A landscape with many valleys, sampled at points; each row gives a point and its height.
From any point a ball rolls to the lowest of the 2 points nearest to it. It stops when none of these is lower. Distance is the straight distance between rows; heights are no part of it.
gosa h=18.6: [ -1 -17  16   7 -12   7  -8  10 -20   3   0 -19   1  -7 -37  12 -12   5
  11   0  -6   7 -12  -3]
muda h=74.3: [ -3  22  30   6  18   8  21  -9   2   4  -2 -12  15 -13 -13   8   9  -2
   8  -5   0   0  -1  -3]
gud h=40.8: [-18 -12  11   0   1  -1  10  -3  -1   7  18  21 -17   6  -6 -18   8 -17
   3 -11  23   9   0 -24]
nus h=32.0: [  1   2  14  -1  14  -7   2  16   0   6  -3 -11 -14  11 -15   7   6   9
  -4 -12   2  25 -12  -1]
fego h=36.6: [  9  -3 -17   4 -13   2  -2  15 -26 -21   0  15 -21   9   1 -21   5  -1
  -5  -8  -3  -1  14   0]
nenid h=88.4: [-10   9 -20  18 -20  27  -2   9   3  -7  -7   4  -3  -1 -12  -2  -8 -13
  -9 -11 -13  11  -9 -14]
gof h=49.2: [  1   1   2 -11  17 -10 -33 -13   8  11   0 -14  -1  -8   8  -3   3  -2
   3  12  22 -19  -5  12]
Vegaf h=46.2: [  4  -5  10   3 -15  12  17 -20 -12  -1  -1  -2  34 -20  -6   4  -7  -5
  18   4  -2 -16  14 -11]
lezon h=61.7: [ 22 -13  -7  -6   6  -8   4  24   7 -18   1   6  -2   5   9  -5  -1  15
 -11   7 -15   9  -9  14]
guna h=74.8: [-22  29 -20   2  -2  -9  26 -24  20   9  -1  15  13  10  27   7  -5  -6
   7  -8  12 -16  20 -10]
Rili h=44.6: [ -3 -29  -7   3 -28   0  -3 -14 -11  10   7  10  12  -2 -15   6 -20  -9
  11   9  -3  -1   3 -17]
lis h=49.3: [-16 -15  13  -4   5   2  11   1  14   6  23  17   6   7   3 -16   6 -16
   5  -4   9  12   4 -15]
noga h=56.5: [  0  -6 -12  -5   6 -18  -8   2   4  -2   2   8 -14  13  16 -12   3   2
  -9   3   7   1   9   7]
Kes h=41.3: [ -3  10 -22   5  -7  -1   7 -21  -5 -11   0  11   5 -15  13   1  -3  -3
   4 -10  12 -21   9  -4]
Sazo h=71.7: [-14  19 -21   9 -11  14   7  -5  -5  -3 -17  11 -24  -4  -6 -11   2  -7
  -8 -20   7   4   4 -20]
guzi h=69.4: [-14  16 -14   7 -17   7 -14 -20  -7  21 -19 -15   1   7  -9   4  -2 -15
  -3  -8   1   3  -2 -15]
Mupom h=52.3: [  2  -7  -1   2 -20 -11   1 -19 -24   7  -7   1  24   3  18   6   3   6
  17  15 -24 -18  31   9]
Zalis h=77.7: [ -9  -1  20   5   6  11  -6  14  16  10   2 -13   3  10  -6  -1   5  -5
  -6   3 -14   9  -8   0]
bebi h=48.2: [  4  12 -14   2  -6  16 -15 -10   3  -3 -11 -18  -4 -23  -6  12  -9  -1
 -15  -6  15 -13 -19   4]
Dapap h=81.5: [-15  22   0  11  10   3 -15  12   7   9 -11 -11 -28  23   2  -5  15  -7
 -16 -12  -8  17  -2   5]
zim h=64.5: [  8   4  27 -12  30 -23  17  -8  -1   0   4  -2  12  -4   5   0  14  14
  20   4  11   3   3   9]
Gepo h=45.9: [  9 -14 -30   0 -18  -8  -1  -4 -14 -13   0  17  -3  -1   4   3 -18   7
  -1   3  -5  -3   5   2]
vuf h=20.9: [ -1  -4  10  -9  11 -26  -3  -3   1  17 -15 -10  -9  14   1  18   3  23
  -1   2 -11  21   2   7]
Boseb h=33.1: [  1  22   3  -8  14 -22  10 -25  -5  15 -11  -8  -8 -14  13  27  11  19
  -1 -10  17  -3   0   0]
vot h=18.4: [  2  -8   1   7  -9  -6   6 -16 -38   6   2  -2  -2   0 -23  -2  -3  -1
  16 -12   5   6   8  -9]
nif h=28.9: [ -5   6  12   7 -16  18   3   0 -11   6  -6  -9  22   6 -11  -4   1 -12
  12  -1 -24  -1  10  -6]
lene h=46.6: [ -6  22 -32   5  -7  12 -12 -14   4  -5 -16  -4 -16 -16   5   7  -4  -3
 -18 -16  16 -16 -11  -2]
bobub h=69.6: [-8  6  6  1  3 -1 22 -8 23  3  0 10 16 -1  3  9 -8 -1 -1  3 -3 11  0 -8]
Rarav h=46.4: [  0 -29   8   1  -5  16  -9  25   7   2  23  -4   5   9   1  -7  -4  -6
   1  10 -20   9  -2   0]
bul h=25.5: [ -5   9  21  13  -9  16   8   2  -9   8 -12 -20  13   1 -26  14  -3  -2
  10  -2 -16   8  -1  -8]
lifi h=72.3: [-12  13  21  -2  -9  24   8  -7  23  17 -12 -13  27  -3  -8   2 -12 -17
   0   7  -6   0 -10 -18]
Peb h=33.4: [ 26 -19   9 -10   1 -10   3  10 -18  -6  -2  -6   5  -7 -16   9  -7  22
   6   7  -8   5  -7   8]
zibad h=60.5: [ -3  -7 -16  -7  -1  -2  22   3  22 -13  17  25   5  -7   0  -1 -14  -3
  -3   0  17  -5  -6   1]
Kulon h=25.8: [  0 -20   8   1  -1   0  -4   9 -29   4  16   7 -18  19 -10 -20   7 -11
   6  -8   4   5   7  -8]
guvel h=43.3: [  6 -28  -1  -1 -19   4 -11   2 -17   2  19   3   7  -1  -8  -7 -10 -11
  12   8 -13   1   2  -5]
ros h=41.5: [ 11 -23   0  -1 -13  16 -11  19 -16 -14  16   3   1  -1 -18  -6  -6  -4
   3   8 -15   8  -4   2]
guguz h=38.2: [  0   0  11  -3   9  16   3   2  18  -8  11   1  20 -17  -5  -4  -4 -12
   2   9   4 -12 -12  -2]
kez h=55.2: [  4 -14  -1   1  -7 -16  27   4  -7 -11   8  23   5   7  11   2  -1  10
   6  -1 -18  18  14   2]
leso h=42.5: [ -1   9 -32   9 -12   2 -18  -9 -19 -11 -13  11 -19   0  15 -15   1   0
  -4  -9   4 -24  13   3]
dapa h=19.6: [ -3 -27  17  -9  -1  -3 -23   5  17  11   9 -15   6  -6 -16   7 -17   0
   7  18   6  -4 -20   2]
zovi h=64.4: [  6  10 -10   2   0   8   5  12   2  -6 -15 -10 -12  -4 -15  13  -4   8
 -19  -7  -3  17 -16   3]
Vafe h=21.6: [ 11  -5  -3 -11  12  -7  -4   8  11  -7   5   3 -10  -5  -4  -5  -4   7
 -11   3  20   5 -20   4]
daz h=62.5: [-22  -8 -21   3 -13   0  -6  -7  16  17   7  16   6  16  11  -6 -12 -17
  -6   0   2  -3   5 -10]
kam h=39.4: [ 24 -17 -13   1 -15   1 -12  16 -24 -17   5   2  -6   1  -7  -3  -7   5
   0   9 -16   5   1  10]
Dafu h=47.2: [  3   3  23   8  -4   3  13 -19 -24  -2   4  -9  24 -14  -9   1   3  -9
  24  -5  -2 -10  10 -10]
zuso h=91.1: [  0  30  19   4  28  14 -15   2  11  -9  -4 -18   7  -6   3  -7  13  -7
  -5   0   8 -20  -7  11]
katoz h=71.5: [  4  -1  16  -4  11  14  -1  14  23 -11   3 -13   5 -19 -19  -1  -7   2
  -7   2   8   3 -29   4]
Nas h=68.7: [  1  14 -19  11  -8  19  21  -7  -1 -23  -8  12  -9 -24 -14  -1  -5  -2
  -5 -23  11   2 -12 -16]
Zar h=55.5: [ -1   0   4  -6   5  -8   7   8  32  -4  -9  -2  18 -10  16   9  -5   8
  -9  24  -9 -11   4   8]
dobo h=43.7: [ 17  17 -26  -1  -1   0  22   0  -7 -23  -2  15  -6 -21  11   5  -3  14
  -6 -19  20 -12  -8   5]
bolu h=56.0: [  6 -12  -8   2   0  -3  15  11 -16 -23  13  32  -2  11   9 -22   5   0
   4  -3  -4   1  19   5]
dila h=50.2: [ -8  10  28   4  14 -12  12 -13  -6  17  -2 -11  10  12  -6   5  11  -2
  16  -3   1   9   6  -1]
nazo h=35.6: [  8  -3  11  -9  10   6  20   1  24 -13   7  10  21 -24  -2   5 -12   0
  -2  13  11 -11 -13  -2]
noru h=75.5: [ -8  22 -18   9   0 -13   9  -7 -14  -2 -11   9 -20   7  17  -2  12   0
  -8 -11  -1   5  14   0]
ton h=47.7: [ -1  -8  -4   3  -8  -3  -8   6 -11   1   2   6  -3  13   4  -2  -1  -2
   4   6 -20   4  13   7]
ruzot h=52.4: [ -8 -11   7  -2   7  -3  -7   0   6   7  18  12  10  14  15 -18   8 -15
  10   7  -3  -6  18  -2]
likav h=50.7: [  5 -21  21   3  -3  -4 -10   2 -27   6  18  -6  12   7  -8  -8   6  -7
  24  10 -18  -3  13   3]
pani h=25.9: [  7   8   8  -8  17 -25   5  -5  -8  13 -17 -14 -14   8  -5  15  13  23
   3  -9  13  23  -3   8]
sep h=62.3: [  6 -11  12 -15  17 -25  18  -7  -2   2   9  12   5   2  10  -1   7  13
  14   3   2   6   7   4]
mesi h=57.1: [  0   7   1   2  15   6  -7  13   3  -5   4   2 -13  10   4 -14  13  -5
 -12  -6   1   7   0   4]
Zuk h=44.2: [  5  -5 -21   2 -11  -4 -16  -3 -16 -10  -3   6  -3  -4   5  -8  -7  -2
  -2   3   2 -16   8   9]
kepil h=46.9: [ 14 -11  13  -2   5 -10  13   6 -28  -5  12   8  -1   5 -12  -8   9   3
  13  -8   0  17   6  -4]
bep h=73.5: [-17  25 -17  12  -7  -2   0  -2  -9   4 -16  12 -38  10   7 -11   9  -4
 -15 -16   4   8  13 -12]
Giput h=61.9: [ -7  -4  -4   2   1  15   2  22  14 -11  11   9 -17   7   2  -9   3  -6
 -19  -3  -5  18 -12   2]
kulu h=21.1: [ -2  -9   6   8 -12   5  -9  -1 -31   4   4   0  -4  12 -10 -11   4 -13
  14  -9  -7   1  13  -7]
biku h=44.4: [ -3 -35 -14  -3 -13  -4  13  18  17   1  25  28  -6  15  16  -6  -8   4
  -4   1  -4  18   2  -1]
guset h=51.9: [ -8  -7  -7   0  -5  -9 -10   3  -7  11   0  12 -26  13   3 -12   6  -6
 -11  -8   9   9   4  -7]
tebun h=83.7: [-12  20  -8  11  -3  18  -1  17   0  -2 -11  -7 -22  13  -2  -1  11  -6
 -18 -12 -20  20   0   0]
zomod h=50.3: [ -7 -16  12   6   3  13 -12  24   2   1  18  -4 -11  22   5 -12   8  -8
  -1  -1 -17  13   2   2]
zuva h=40.4: [  9  10 -28   8 -15   3   1   2 -29 -26  -9  15 -18  -2   7 -12   1   6
  -5 -11   3 -14  16   3]
Zope h=76.3: [  4  19  33  -8  28  -1  13 -13  14  -3  -7 -20  10 -22   6  15   9  11
   7   1  14  -6  -8   5]
Veva h=20.8: [  0   0 -43   5 -21 -12   5   6   0 -11  -8  21 -17  10  15   9 -16  10
 -14  -4  -8   2   5   7]
dadi h=74.0: [-16  11  15   0   0  14  13   3  35  18 -11 -10  15   8  -4   7  -2  -7
  -4   4  -8  15 -13 -14]
mot h=54.3: [  3  -1  -1   0  -3 -10  -8  -5   2   7 -12  -9  14   9  21  10   2   6
  -1  14 -22  -6  19  11]
beso h=48.0: [ 11   7   8   0  18  -3  16   5 -19 -15   3   9  -9   4  -2 -16  20  -1
   3  -9   9   0   6   2]
sobov h=90.2: [ -9  26   2  15   2  21  -8 -10 -12   1  -9 -14  -1  -4 -13  -2   5 -16
  -1 -14   4  -5  -2 -10]
Dira h=77.2: [  1   9  33  -8  28  -4  15   1  30  -6   3 -10  15 -12  10   3   6   7
   6  16   5  -4  -3   2]
Sudob h=29.1: [ 14   2  -1 -10  12 -20  -8   7  -4   9 -18 -14 -17   4  -3  13  -1  26
 -14  -2   9  18 -15  11]
Sepef h=55.7: [ -5 -14  11   0  11  -6 -11  10  -5   6  19   7 -12  21  10 -20  14  -5
   7   1  -1   2  19  -1]
lazi h=55.9: [  3   7  10   5  -5  -2   7   5   2  -3 -13 -10  18   4   9   9   4  11
   1  20 -35  -3  19   5]
zezun h=64.8: [  0  -7 -14  -2   0   1  -8  17  16  -7   1   5  -7   5   5  -1  -5   5
 -17   3 -13  11  -9  10]
tesid h=70.2: [ -9  11 -23  14 -15  25  12 -13 -12 -12  -6  13  -9 -14 -12  -5 -10 -10
   4 -20   7  -5   0 -24]
Maka h=60.3: [ 11   4 -10  -8  15 -25   2  -9   1  -6   2   8  -4  -2  21   1   4  13
  -5   0  10  -5   7  14]
lig h=43.9: [ -1 -22  12   2  -6  27 -20  18   3   4  23  -5   5   7 -15 -11  -6 -21
   9   5 -10   0  -9  -2]
zuvim h=28.4: [  5  12  22  -2  17 -15   1  -7 -16  11  -9 -23  -5   8  -9  17  10  20
  13  -9  11   7  -4  10]
lafi h=52.6: [ 15   0  -4   2   4  -6  24  15 -24 -15  -1  21 -14  -2  -5 -16   9   6
  -2 -17   5  15   4  -3]
vodu h=60.6: [  7 -14  13   2  -3   8   5  24  16  -9  -2 -14  12  -7 -11  10  -3  10
  -3  24 -28   5  -5   3]
noba h=54.2: [  8  -8  12  -4   3  -2   9   5  26  -6 -16 -16  20 -25   3  14  -3  19
  -5  25  -7 -22   0   4]
vivil h=91.7: [  1  16  17   7  16  14 -13   6   9 -11  -4 -18  15   4  10  -9  10  -6
  -2   9 -14 -11   5  17]
Faz h=50.5: [  2 -22  -7   3 -11 -14  15  -3 -19 -10  13  29   4  12  10  -8  -6   0
  15   1  -9   1  24   2]
Kazoz h=37.5: [ 21 -30 -10  -5 -15 -11  -4  16 -34 -13  14  14  -1  10  -3  -6  -4   8
   5   7 -13  10  10   8]
mog h=42.1: [ -7  -4   7   3 -13  32 -15   6  -2   9   8 -12  14   5 -18  -8  -8 -25
   6   3 -10  -5  -8 -10]
dufat h=40.3: [ 22   7 -14  -1   3  -1   6  -5 -23 -17  -5   3  -9 -17   5  -1   6   9
   1 -17  19 -15  -6   2]
sopot h=14.4: [  6 -17  -6 -13   2 -32  -5   2  -3   8  -8  -2 -12  14   7  12  -2  27
  -8   6  -9  18   1   8]
Tevat h=35.4: [ -7 -34  -4  -8  -4  -2 -16  12  10  12  24  13  -8  23  20 -12   2  -1
  -3  10  -9  12  10   3]
bemak h=16.6: [  0  -2  -1 -11   8  -8 -13   1  -1  10  -4  -6 -17  -2 -18   6  -3   9
  -9  -3  20   7 -22   1]
muge h=51.0: [  5   0   5 -10  11  -8   1 -22   5  -5  13   3  14 -27   5   2  -4  -2
   3   7  32 -26 -10   1]
gezi h=20.4: [ 16 -21  20   3 -13   8 -15  22  -7  -4  -1 -24   0  -8 -27  15 -11  13
  12  12 -13   2 -12   6]
nuti h=42.3: [ 23  19  -7   4   8  13  -1   2 -20 -26  -6  -4 -14 -19  -5 -14  10   3
  -8 -15  16 -14 -10   4]
Moni h=90.6: [ -3  20  17  14  15  13 -16  -8 -13   4  -1 -23  -5   0 -16  -6  10 -13
   8  -8  18  -9  -7   1]
gamib h=42.0: [-13 -24 -14  -1 -13   3 -27  11   9  18  11   2  -7  27  15  -4   2   2
  -8   2 -17  15   8   0]
dapam h=36.8: [  3  20 -14   3  -6  -3  12 -28  -8   9  -9  -1  -5 -29   8  24   4   9
   0 -22  20 -12  -5 -16]
Fovu h=59.4: [ 15  -4   6   1 -10   2  17  20   4 -13 -12  -5   6 -11  -6  16  -7  18
  -7  15 -28   6  -2   7]
Keko h=68.6: [ -8   9  -7   3 -18  13 -20  -8   1  17 -16 -24   7  -2 -18  13 -10  -8
  -5   1  -6   1 -11  -4]
modum h=31.5: [ 21 -13   0 -10   5 -17 -10   9  -4  -1  -9 -14  -8  -5 -14  14  -7  27
  -2   3   2   7 -21  12]
bon h=11.8: [ -4 -18  -5 -12   5 -16 -21   1   3  16   4  -1 -25   7 -10  -8   3  -2
  -6   0  29   2 -19  -1]
binod h=54.0: [  3 -21 -15  -9  -1  -6  18  18  20 -12  21  31  -2   3   8  -9 -14   5
  -3   1   4   8  -8   7]
katu h=49.9: [  6  -3   6 -14  15  -4 -18 -12   5  -2   8  -5  -3 -17  -2  -2   1  -3
   1   8  36 -20 -18   6]
tigi h=52.2: [ -2   4  15  -7   9  -3  10 -22  10   6   2  -4  23 -24   6   9   0  -2
  10   7  15 -18  -3  -4]
pom h=67.2: [ -4  -4 -21   2 -27  -1 -12 -15   2   8 -17  -4   6   1   4  14 -13   4
  -7   7 -13  -8   5   0]
pamo h=40.1: [ -7   7   5   4   1  23  -9  -2  10   6   6  -4  17  -5 -10 -11  -1 -22
   1   2   1 -14  -9  -8]
kuf h=62.6: [ 10   1   1   4   0   7 -11  22  10  -4 -10 -21 -10  -2 -17  13  -5  11
 -15   6 -13  13 -19  15]
Bomal h=37.4: [ -1   4  -7   3 -19  15 -17 -18 -14  -3   3   2  26   1   9 -13  -3 -19
  18   7 -11 -26  13   1]
zofib h=59.5: [  2  -3   2  -1   4 -22  27 -12  -5  -3  -3  13   6  -4   6   9  -1  12
   5   3  -7  10  12  -5]
depe h=45.4: [ -1 -15  -2   2 -30   8   4 -18 -13   9  -4   3  28 -10  -9   5 -17  -6
  16  10  -8 -11  14 -16]
kimu h=49.8: [ -6 -13   7   2   2   1 -17   3   0   8   6  -4   7   9   3 -10   0 -12
  10  11 -10   0   6   4]
Nemuz h=68.0: [ -3   0  -2  -1 -21   5 -20 -14  -1  21 -17 -19  19   3  -2   8  -8  -2
   0  12 -12  -9   1  -3]
luruk h=38.3: [ 21  12 -14  -1  -2  -9   9 -21 -20  -6  -5   7  -2 -26  11  19  12  19
   6 -19  22 -16  -4  -6]
Kive h=47.1: [ 11   5 -26   0  -5   3  14  -2  -2 -22   7  22  -4 -24   4  -4  -4   1
  -1 -14  27 -24 -11  -4]
pizan h=32.4: [ -6 -34 -20  -7 -11 -21   2   9   6   8  14  24 -17  18  10   0 -10   7
 -10   0   5  15  -4  -1]
gaf h=22.6: [  6  -1  26   9  -3  12   2  17   3   1  -8 -25   8  -8 -27  17  -6  12
   5   7 -16  10 -11   1]
Ruzo h=44.3: [ -9  24 -34  12 -10   6   1  -9   6 -12 -17  14 -21  -8  12  -1  -5  -3
 -10 -18  15 -17  -1  -6]
vata h=49.4: [  0 -18  20  -4   4  -8  10  -3 -20   8  14   5   8   6  -7  -2   6  -2
  23   0  -8   8  10   3]
Lila h=76.2: [ -8   3   5   1  -3  15   3  10  27   4  -5  -5   8   3   5   2  -4  -3
 -10   9 -21   7  -4  -2]
mon h=47.9: [  8 -25 -16  -3 -21 -16   9  -2 -13  -6   8  18  10   4  10   6 -16   6
   6  11 -15  -1  15   5]
logug h=22.7: [  0 -29 -18  -8 -11 -26 -13   1  -3  13  -1  10 -13  18   7   3  -9   9
  -8   8  -4  13   3   2]
mok h=43.6: [ 9  3 21  0 17 -5 12  7 -9 -3  3 -3 -2  4 -9 -2 12  8 15 -5 -6 10 -1 10]
Vukim h=71.4: [ -3   8   8   4 -13  23   9   2  13   2  -5 -17  20 -16 -20   5 -12 -12
  -1   4  -8  -2 -12 -12]
vuvi h=61.6: [  9  -8  11   0 -14  10 -17  31  11  -3  -8 -19  -1  -2 -10   8 -10   6
  -8  22 -26   7  -9   7]
teno h=55.8: [-19   9  11  -4  22   6 -10   7  41  14  -2 -10   2   9   6  -4   6  -5
  -6   6   0   8 -13  -4]
Pemi h=51.8: [ -9  19   6   5  11   4 -12   2  14   6 -12 -21 -16   2  -6   7   2  -2
 -13  -4   5  13 -14   3]
kikud h=31.4: [  9  -4   7   1  -4  -5  -1   8 -33 -11   9  16 -20  11   2 -28  15  -3
   2  -9   6  -3  16  -6]
Susi h=53.0: [ -1   6  -8   1 -19 -11   1 -17  -6  11 -18  -5  23   8  27  14  -7   8
   7  16 -20 -15  32   6]
zome h=58.9: [-13  11   7  -3  25   0   3   0  24   8   4   5  -2   6   8  -7  11 -12
  -2  -2   5   8   0  -5]
Faron h=70.6: [ -3  -2   1   0  -6  15  -7   4  20  -1  -4 -12   6 -18 -16   4 -16  -3
  -9  12  -3   3 -22  -4]
Kul h=78.0: [ -3  11  32  -1  20  16   4  10  28  -1  -2 -19  20  -7  -4   2   4  -3
   2  11  -3  -8  -6   3]
lin h=53.8: [-14  23  11  -3  18   1  -5   0  35  18 -11 -25   1   1   0   8   4   0
 -13   7   3   6 -14   3]
zofu h=27.2: [  3  -4  -2  -9   9   3  -3   9  30 -11   5   4  -2  -9   4  -4  -3  -4
 -14  10   7  -2 -20   8]
Batur h=70.7: [-14  15 -11   3  -7  -2   3 -23   2  16 -12  -2   3   5   5   2  -4  -7
   2  -8   3   2  11 -12]
fur h=90.9: [  4  21   7   0  18   8 -20 -11  -5   1  -2 -21   1 -11   0  -1  13  -7
   3   0  13 -16   0   8]
vado h=35.5: [ -4 -10  -2   5 -16  15 -16  -9 -12   8  11   7  22  17   8 -23   0 -25
  18   8 -16 -14  16  -4]
Romaz h=57.9: [-17  17  22  -2  30  -3  17   1  12  11  13   5  -3  16   5  -7  22  -7
   7  -7   3  19  14  -6]
fasuf h=35.2: [ -1  19 -11  -6   8 -13   8 -29  -3  11  -2   5  -2 -21  16  20  13   8
  -1  -9  32 -16   1  -8]
git h=86.2: [ -8   5 -10   8 -15  20   9  17   5  -8  -3   3 -10  11  -7   1  -2  -3
 -13  -8 -26  23  -2  -2]
ginop h=49.1: [  4   6   1  -1   6  14 -32  -1   6   2  -4 -22  -1 -15 -13   5  -6  -1
  -5   2   9 -16 -25  12]
Fuvo h=16.4: [  8  -2  16   4  -4   2   2  -6 -26   0  -1 -12   5 -11 -27   8  -6   1
  15  -9   3   4  -3  -6]
pomu h=24.6: [ -9  -7   5  -2   5  -7   2   6   0  13  -2  -1 -23  11 -18   5   2   3
  -6 -14  15  29 -17 -14]
kiga h=67.3: [ -6 -13 -30   2 -35   1   5  -7   7  -7   3  19  15 -11  -3  12 -29  -5
   1   7  -3 -16   0  -4]
mep h=39.3: [ -1  16 -29   2  -1  -5   8   2   5 -15  -4  17 -22   3  18  -4  -4   1
 -12 -14  14 -13   6   4]
rovam h=53.6: [  4  -7   5   5   8  13 -22  30   0  -9  11  -8 -19  18  -6 -14   9  -2
  -6  -2  -8  10  -9  11]
gosim h=89.5: [ -8   9   0  13  -5  14  -3   1  -6  -6  -2  -7  -4  -2  -9   0   1  -9
  -2  -8 -11   5  -3  -6]
Tir h=16.7: [ -3 -21  10 -12  10  -8 -24   1  11  12  13  -5  -8   3 -14  -7  -6  -2
   5   7  19   3 -23   1]
vepu h=47.4: [-12 -23  -9  -3 -10  -3 -22  12   2  20   8   0 -25  24  -2  -4   2  -3
  -9  -6   2  16  -3  -4]
vil h=44.7: [  5  12 -11   4   5   7 -10  -2  -4 -13   0  -2 -11 -10  -2  -9   6  -7
 -11  -6  17 -12  -2   4]
Tud h=45.7: [  7   2 -10   6 -12   5 -22   6 -11 -10  -6  -3   0   6   2  -6  -1  -4
  -1   9 -20  -8   4  13]
tini h=60.0: [  6 -21   3  -4  13 -15   6   8  -8  -6  18  21 -10  15  11 -19   8   1
   6   1   1   5  14   5]
vof h=35.3: [ 18 -30   8  -6 -10 -12   8   9 -24  -5   6   4   6   1  -8   6  -4  11
  16   9 -15   9   7   1]
Derin h=79.5: [-16  13   8   3  11   2  -6   9  14  16  -5 -11 -10  25   1   3   8  -3
  -3  -5 -12  17   1   3]
gur h=44.1: [  8  11 -22   0   1  -1   6 -11 -14 -16   7  21  -8 -14  16 -11   5  -2
   2 -12  29 -33   9  -3]
fir h=28.3: [ -4 -39  -8 -11  -8 -18 -21   1   3  20  13  12  -3  15  10  -4  -9  -5
   6  10  -5  10   5   4]
dizur h=51.6: [  3  -9  13   0  -9  -2  -7  -8 -27   2   1  -1  19  13   8  -9   4  -5
  21   8 -23 -11  28   6]
ses h=72.4: [-14  22 -15  -3   4 -13  12 -29   8  16  -6   9   3   8  25   4   6  -4
   1  -4  10  -4  20  -7]
tiza h=57.2: [-19 -16  -6  -4  -5  -2   5  -4  25  15  17  25  -4  15  10  -6  -3 -15
   0   2   9  10   2 -13]
metig h=33.0: [-18  -1  10  -1   7  -1   1   2   1  23   7   3 -22  10 -16 -13   9 -14
  -6 -13  21  16  -8 -15]
sata h=64.3: [ -9   3 -14  -2  -6   2  24  -8  31  -3   7  16  19 -21  -1  11 -18  -3
  -6   2  17 -13  -6  -4]
pup h=47.0: [ -6  19  -9   2   8  11 -15 -14  14  -2   2  -2   4  -8  12  -7   5 -14
  -7  -3  18 -22  -2   3]
nelag h=48.5: [ -5  20  -7  -5  14   0 -34 -18   8  11  -6 -13 -12  -2  11  -6   6 -12
 -10   2  25 -23  -1   6]
zadaf h=30.8: [  2  27  14  -3  20  -8   3 -18  -7   8 -11 -25  -6  -8   1  19  15  14
  -2 -12  13  -3  -6   7]
Dun h=53.1: [-17  12  29   4  26 -16  10  -4   9  23   1  -9  -1  25  -1   2  19  -1
  13  -4  -4  16  10  -4]
vuseb h=39.0: [  2   6 -19   6 -10   8  -9 -21 -12 -11   6  10  16  -7  18  -9  -2 -12
  10   1   5 -36  13   3]
vami h=62.8: [  7  23  -4  -8  21 -25   9 -14  -4  -1  -2   4 -11   2  25   3  19  12
  -4  -4  20  -4  12   6]
Fad h=31.8: [  3 -10  -6  -6  -1  10   6  11  30 -16   5  12  12 -15   3   2 -20   3
 -13  15   8 -13 -17   7]
Tiba h=50.1: [  0   6   7   1  10  10 -20   5   6  -2 -11 -20  -7   0  -6   3   0  -2
  -9   3  -1  -6 -12  11]
beb h=30.4: [  8  13 -42   3 -13   0  18   7  -3 -25 -13  22 -20   1  13   0 -10  11
 -10 -14  -2  -4   6   7]
lared h=58.2: [  9  -5   0  -9   7 -13  12  18  24 -17  -3   8   6   0  20   0  -1  15
 -11  18 -16  -1   5  14]
Mobel h=66.4: [ 11  16 -13   6   0   7  16   1  -5 -14 -10   2  -4 -16  -8   4  -4   7
 -13 -12   1   4 -10  -2]
Gok h=53.3: [  6   0  16  -2   4   2   6 -11  14  -1  -7 -11  25 -17   8   7   3   7
   2  17  -2 -25   7   3]
Mag h=48.3: [ -3  14  24   2  14  -4   8 -24 -19  12   2  -9  14  -7  -8   3  11  -3
  20  -6  10  -6  12  -6]
nef h=21.8: [ -5  12 -28   3 -11  -7  -3   5   9  -2 -15   7 -16  10  12  13  -5   6
 -25  -4 -14  13  -2  10]
pebes h=64.9: [  5  12  10  -9  28 -18  13  -9  -7  -2   7   6  -1  -4   6  -4  20   7
   6   0  24  -1   4   1]
Puvu h=66.6: [-10   5   5   3  -6   9  32  -7  24  -4   0   9  26 -18  -6  11 -16  -8
   1   4   3  -3  -3 -14]
dokuz h=72.5: [ -1  11  19   0  11  -2  30  -5   9  -2  -4   0  13 -11  -1   3   8   5
  -1   1  -4  10   2  -3]
tapun h=32.3: [ -7 -10  10   5 -20  14  -9   0 -12  17   6  -3  19  23   2  -6  -1 -16
  16   5 -27   3  13 -10]
taru h=75.4: [  2  27  26  -4  31  -1  20 -13  -1  -3   3 -13   4 -16  -4   8  19   4
   9  -8  22  -4  -5   2]
tibuv h=38.7: [ 10   3  14  -8  26 -14  12  15  -3  -4  -4   0 -11  12   4  -5  12  18
   1 -11   0  26  -8   8]
selo h=65.7: [-11  -6 -22   0 -23  -2   2  -9  11   4  -4  10  13   4   9   7 -17  -3
   1   2  -5  -9   6  -4]
Debad h=69.5: [ -7  -6 -10  -2 -17   6 -24   2  15  11  -9 -10   1   1 -10  13 -17  -7
 -12   9  -5   7 -15  -4]
nis h=51.1: [ 23  -1   6 -10  16 -17   0   6 -25 -13   7  11  -6   1   4 -20  13  11
   7  -6  16  -8   8  12]
Fezem h=57.6: [  4   1  17   6  -8  -1  12   8  -5  -4 -10 -14   9  -2  -6  13   0   9
   4   5 -29   9   8   7]

Where does a ball stop that starts at each point below?
zome: Veva
Moni: Faron
bep: pomu
Dira: logug
Giput: bon
pebes: logug
gur: Fuvo
Fezem: pomu

Call two points neighbours if one is among the 2 nearest of the other. Go from one point of each pair to the other, from neighbour to neighbour, staying as low as possible. Name the highest point that can't be avoided.
Veva and logug: zome
Zuk and sopot: Kive
pani and bon: zezun
pomu and beso: lafi
